Points, in no order, along strands that fork and pass close to each other.
In the rows, zero is written as 128.
Points whose rows are less than 79.1 apart are linked; no others are. Some points are linked to none.
biv: 150; 124; 98; 131; 138; 78; 136; 108; 144; 130; 120; 154; 124; 105; 86; 138; 142; 144; 186; 127
sos: 158; 94; 146; 117; 125; 135; 141; 93; 136; 113; 140; 71; 111; 117; 113; 144; 91; 92; 129; 140
buniv: 159; 111; 132; 131; 141; 146; 94; 104; 116; 155; 147; 94; 127; 123; 148; 146; 121; 117; 105; 84
nema: 92; 118; 116; 134; 168; 166; 102; 111; 100; 154; 126; 128; 157; 109; 161; 141; 159; 128; 87; 129
begi: 141; 135; 103; 150; 156; 121; 122; 133; 120; 158; 124; 138; 136; 100; 141; 160; 168; 122; 102; 124
Nezo: 133; 155; 97; 94; 110; 93; 116; 161; 145; 58; 167; 138; 116; 133; 100; 124; 108; 102; 138; 130
Vis: 95; 145; 103; 158; 113; 109; 150; 168; 141; 146; 114; 126; 156; 157; 129; 70; 138; 141; 154; 151
sov: 141; 150; 154; 187; 147; 163; 108; 136; 119; 183; 86; 125; 190; 90; 138; 123; 118; 140; 84; 118
lizek: 105; 126; 132; 82; 121; 166; 110; 106; 111; 109; 137; 149; 83; 186; 128; 125; 104; 161; 119; 115
kuvul: 135; 117; 117; 127; 100; 112; 88; 136; 124; 160; 157; 117; 146; 110; 161; 108; 115; 160; 106; 104
vati: 152; 106; 131; 118; 146; 139; 122; 112; 87; 127; 138; 98; 107; 107; 150; 157; 139; 86; 102; 106
Das: 139; 130; 117; 106; 101; 125; 74; 122; 132; 136; 134; 138; 120; 122; 155; 104; 118; 163; 136; 131
sop: 130; 133; 147; 150; 130; 135; 74; 153; 140; 173; 126; 120; 147; 57; 143; 144; 137; 153; 121; 98
vem: 125; 133; 131; 145; 139; 143; 155; 114; 101; 148; 108; 120; 119; 171; 120; 168; 150; 134; 105; 105
gad: 104; 138; 88; 110; 135; 112; 103; 176; 145; 71; 162; 107; 106; 110; 141; 120; 133; 81; 120; 133
zupig: 149; 134; 151; 140; 131; 116; 185; 137; 137; 120; 113; 101; 126; 149; 116; 140; 120; 104; 110; 134
tun: 166; 127; 109; 97; 100; 96; 124; 85; 116; 118; 148; 189; 103; 159; 132; 109; 114; 157; 132; 144
tizub: 151; 128; 142; 149; 143; 129; 189; 116; 128; 107; 94; 101; 115; 159; 92; 129; 110; 95; 157; 134
Viz: 142; 119; 123; 86; 104; 114; 129; 84; 112; 89; 166; 179; 93; 166; 104; 145; 115; 147; 139; 134
tiba: 96; 167; 114; 162; 111; 117; 166; 165; 135; 119; 95; 118; 130; 176; 116; 98; 151; 129; 159; 139
duk: 142; 158; 140; 169; 145; 152; 111; 141; 119; 187; 96; 100; 161; 106; 159; 135; 110; 139; 64; 86
vefif: 128; 113; 104; 94; 127; 139; 93; 100; 92; 120; 141; 152; 89; 165; 142; 126; 119; 157; 98; 102
tigo: 137; 138; 122; 161; 134; 116; 169; 126; 124; 141; 102; 117; 141; 128; 123; 118; 145; 95; 112; 147
pebu: 162; 106; 123; 119; 108; 89; 151; 123; 154; 118; 166; 111; 135; 111; 119; 126; 83; 101; 122; 128
sirer: 123; 118; 131; 127; 132; 117; 118; 135; 152; 142; 126; 160; 133; 92; 128; 118; 138; 142; 205; 154
duziz: 110; 114; 111; 104; 114; 110; 132; 105; 126; 104; 141; 145; 112; 158; 137; 82; 129; 134; 175; 177
Bomo: 126; 117; 149; 144; 112; 129; 152; 94; 139; 138; 95; 127; 151; 129; 149; 91; 153; 95; 156; 177
bomon: 145; 122; 122; 150; 121; 147; 134; 105; 112; 175; 130; 165; 132; 168; 129; 112; 135; 158; 126; 103
tutep: 110; 151; 118; 100; 122; 89; 151; 139; 144; 85; 166; 128; 143; 140; 102; 138; 94; 104; 133; 139
Bafu: 155; 104; 120; 128; 135; 85; 130; 125; 147; 132; 142; 131; 111; 78; 100; 155; 120; 124; 181; 116
loras: 106; 118; 134; 120; 178; 176; 109; 119; 122; 157; 130; 119; 165; 93; 135; 150; 122; 151; 109; 109
vaguv: 111; 128; 126; 152; 116; 131; 137; 107; 108; 143; 103; 156; 148; 152; 120; 142; 190; 127; 131; 147
Kida: 142; 115; 104; 116; 110; 129; 110; 130; 94; 117; 133; 128; 103; 164; 132; 115; 123; 140; 118; 126
rok: 100; 130; 149; 139; 114; 171; 118; 138; 121; 150; 112; 131; 147; 156; 138; 125; 137; 155; 109; 107
fab: 121; 124; 124; 125; 109; 114; 130; 134; 131; 114; 132; 114; 112; 141; 124; 128; 130; 136; 120; 140
Kamik: 146; 99; 163; 113; 138; 153; 123; 137; 144; 114; 120; 83; 110; 114; 106; 130; 116; 111; 126; 131
Safub: 173; 126; 131; 134; 71; 85; 134; 131; 134; 140; 136; 151; 102; 148; 128; 114; 100; 138; 139; 117
Muzo: 115; 156; 122; 127; 160; 122; 135; 196; 129; 70; 123; 100; 100; 76; 129; 152; 146; 73; 97; 129
rore: 120; 114; 140; 114; 134; 138; 108; 128; 129; 126; 151; 115; 115; 133; 122; 174; 105; 158; 130; 96
relo: 130; 105; 149; 123; 134; 125; 118; 134; 162; 135; 133; 119; 135; 89; 138; 127; 133; 127; 162; 158
vuti: 105; 143; 95; 135; 116; 110; 141; 108; 104; 143; 125; 173; 127; 166; 122; 133; 165; 150; 113; 135
Badeg: 130; 145; 138; 127; 157; 122; 112; 179; 144; 128; 147; 91; 134; 72; 159; 142; 109; 126; 85; 105
Sib: 111; 100; 134; 141; 150; 147; 101; 170; 131; 119; 116; 125; 109; 67; 120; 124; 164; 127; 155; 142
Lebob: 100; 134; 103; 134; 113; 105; 116; 150; 136; 152; 151; 133; 148; 109; 153; 101; 137; 139; 109; 108
detof: 135; 114; 110; 130; 136; 117; 129; 130; 134; 93; 124; 112; 108; 127; 76; 154; 131; 121; 166; 110
fod: 127; 119; 129; 126; 141; 120; 155; 99; 125; 166; 153; 157; 146; 155; 126; 104; 108; 145; 142; 113
Zov: 125; 128; 148; 134; 152; 165; 135; 120; 122; 130; 111; 96; 136; 131; 119; 170; 146; 128; 114; 121
vik: 136; 125; 105; 128; 147; 114; 135; 112; 105; 74; 120; 107; 89; 138; 97; 147; 156; 95; 139; 99
lavaz: 120; 144; 155; 145; 149; 125; 108; 156; 147; 160; 134; 120; 154; 40; 159; 130; 108; 144; 87; 110
sim: 147; 102; 112; 100; 107; 121; 82; 108; 127; 122; 145; 155; 131; 117; 152; 89; 122; 145; 160; 177
melik: 129; 140; 129; 129; 144; 108; 134; 149; 122; 81; 108; 91; 103; 102; 124; 157; 154; 81; 97; 123
Nesek: 121; 120; 91; 92; 110; 116; 89; 151; 137; 85; 160; 125; 118; 127; 124; 114; 99; 96; 125; 147
Dagi: 122; 134; 109; 158; 157; 144; 124; 159; 111; 141; 99; 119; 141; 108; 136; 122; 171; 103; 86; 120
tok: 149; 128; 117; 152; 157; 146; 117; 134; 116; 183; 105; 93; 159; 123; 142; 103; 104; 126; 85; 86
Vok: 99; 149; 167; 138; 127; 163; 129; 123; 119; 153; 109; 102; 152; 140; 163; 126; 116; 133; 82; 121
Nizo: 95; 117; 99; 101; 139; 112; 85; 165; 128; 91; 154; 117; 101; 89; 143; 127; 167; 103; 124; 122
Kis: 148; 132; 133; 100; 71; 89; 144; 112; 150; 110; 180; 130; 128; 143; 113; 129; 90; 112; 116; 131
tolod: 180; 136; 123; 107; 75; 94; 130; 128; 133; 99; 163; 148; 104; 159; 108; 119; 71; 136; 127; 136
Tuv: 132; 110; 151; 104; 121; 156; 131; 108; 117; 106; 136; 151; 87; 196; 94; 126; 114; 142; 139; 117
tup: 138; 154; 148; 123; 72; 116; 152; 131; 151; 128; 113; 154; 111; 186; 125; 101; 115; 137; 158; 136
ziz: 180; 102; 150; 122; 107; 107; 153; 97; 133; 140; 142; 111; 120; 130; 122; 129; 101; 96; 142; 131
rasob: 168; 128; 108; 137; 125; 90; 130; 135; 142; 129; 137; 126; 105; 116; 82; 150; 103; 114; 150; 102
lavi: 123; 119; 109; 116; 104; 121; 121; 93; 139; 131; 139; 139; 150; 136; 158; 76; 135; 124; 154; 157
fom: 125; 146; 136; 110; 151; 128; 132; 146; 137; 120; 138; 97; 119; 107; 162; 170; 100; 103; 79; 115
Ber: 102; 151; 107; 93; 126; 101; 155; 116; 128; 85; 168; 149; 129; 150; 91; 150; 98; 150; 144; 127
Lagil: 85; 133; 156; 153; 121; 162; 129; 142; 143; 155; 105; 135; 161; 120; 148; 113; 167; 137; 155; 157
refi: 117; 103; 166; 126; 123; 157; 109; 122; 127; 121; 134; 107; 139; 104; 131; 133; 118; 135; 142; 137
gobav: 138; 153; 151; 117; 166; 152; 120; 117; 132; 139; 124; 103; 149; 96; 155; 167; 97; 127; 76; 132
Rupi: 141; 117; 137; 147; 144; 151; 97; 111; 105; 167; 136; 98; 138; 113; 136; 103; 97; 135; 92; 59
Pata: 117; 133; 108; 92; 98; 130; 126; 119; 111; 92; 124; 170; 103; 179; 121; 100; 141; 151; 148; 163
nogir: 114; 124; 98; 82; 137; 121; 131; 97; 129; 82; 159; 154; 104; 166; 112; 133; 112; 148; 151; 130
dofi: 131; 113; 130; 141; 116; 127; 190; 106; 136; 154; 113; 121; 153; 153; 134; 88; 138; 102; 131; 154
Nokil: 114; 130; 149; 119; 179; 160; 117; 151; 139; 122; 124; 110; 136; 77; 122; 160; 117; 148; 129; 123
tasi: 98; 152; 109; 150; 119; 93; 150; 172; 142; 161; 137; 136; 145; 124; 141; 107; 142; 138; 129; 135
von: 153; 135; 167; 127; 164; 135; 147; 94; 136; 160; 142; 111; 161; 96; 155; 156; 84; 133; 93; 141
Fofe: 103; 131; 172; 121; 126; 165; 145; 101; 107; 123; 127; 120; 153; 151; 162; 148; 142; 128; 87; 140
datu: 142; 140; 162; 163; 142; 154; 108; 135; 142; 172; 107; 129; 173; 74; 148; 142; 139; 150; 123; 119
lovuk: 106; 124; 131; 125; 155; 140; 94; 181; 138; 113; 119; 110; 116; 86; 118; 139; 122; 121; 132; 125
bebar: 111; 121; 150; 143; 137; 157; 149; 97; 102; 149; 109; 143; 158; 127; 138; 152; 167; 125; 98; 154
kazi: 157; 123; 124; 132; 89; 94; 124; 129; 131; 125; 124; 131; 107; 129; 119; 103; 126; 120; 159; 148
mika: 123; 133; 121; 153; 105; 136; 156; 149; 146; 108; 81; 115; 103; 177; 102; 86; 140; 123; 180; 138
nedi: 124; 141; 111; 119; 123; 90; 143; 122; 159; 133; 120; 172; 110; 112; 109; 131; 122; 150; 214; 141
burez: 109; 109; 145; 143; 106; 141; 128; 129; 131; 139; 92; 143; 141; 134; 145; 103; 178; 113; 178; 171
Paku: 92; 115; 98; 121; 151; 123; 103; 162; 130; 98; 124; 132; 102; 57; 137; 100; 179; 110; 138; 137
Vemu: 119; 140; 114; 137; 133; 114; 178; 122; 135; 102; 100; 117; 112; 168; 82; 103; 107; 118; 180; 133
remug: 78; 142; 145; 152; 139; 168; 121; 151; 128; 151; 97; 137; 180; 140; 152; 127; 156; 149; 117; 131
Zifu: 135; 118; 149; 138; 121; 147; 152; 95; 95; 122; 113; 144; 95; 177; 98; 144; 145; 131; 126; 108
matug: 147; 143; 127; 114; 77; 116; 155; 122; 120; 90; 109; 162; 93; 196; 117; 101; 129; 156; 154; 153
Zaka: 139; 124; 170; 133; 161; 156; 155; 87; 120; 180; 126; 132; 167; 121; 144; 149; 97; 148; 94; 112
Zupo: 131; 148; 131; 154; 156; 104; 151; 139; 138; 144; 115; 123; 132; 91; 130; 143; 154; 120; 123; 135
Rorab: 86; 142; 120; 159; 159; 177; 108; 142; 110; 171; 119; 143; 191; 127; 159; 122; 147; 134; 92; 111
Nom: 131; 126; 147; 79; 107; 125; 100; 138; 161; 62; 170; 143; 128; 140; 84; 164; 92; 109; 151; 150
Ranaf: 148; 121; 117; 122; 163; 129; 142; 116; 106; 95; 115; 92; 102; 123; 110; 157; 142; 87; 95; 115
zuzo: 130; 128; 112; 156; 113; 132; 114; 159; 141; 128; 103; 151; 123; 140; 105; 120; 153; 158; 186; 133
venin: 132; 129; 109; 128; 103; 142; 127; 103; 109; 147; 135; 187; 121; 182; 145; 125; 149; 156; 104; 117

A fork is a point with three links, a tip a point with one. Leave the first point through the second and follow the links. Name the first fork or tip that comes.
Zov, vem => Ranaf
vati, buniv => Zaka
lavi, sim => tigo
rasob, Bafu => Zov
zupig, tizub => tup

A fork is a point with three links. Follow the links from the first point to the second and name the forks in between, in order.
Safub, Badeg => Ranaf
tup, Dagi => tigo
Sib, Pata => remug tigo
begi, nema => tigo remug
tun, venin => remug

Follow the links from the first point to the second, and from the first to the third. Name the last point that the two ways share.
kuvul, Dagi, Nokil => tigo
Vis, loras, Vok => remug
nogir, Bomo, Vok => remug
lavaz, Muzo, rasob => Ranaf
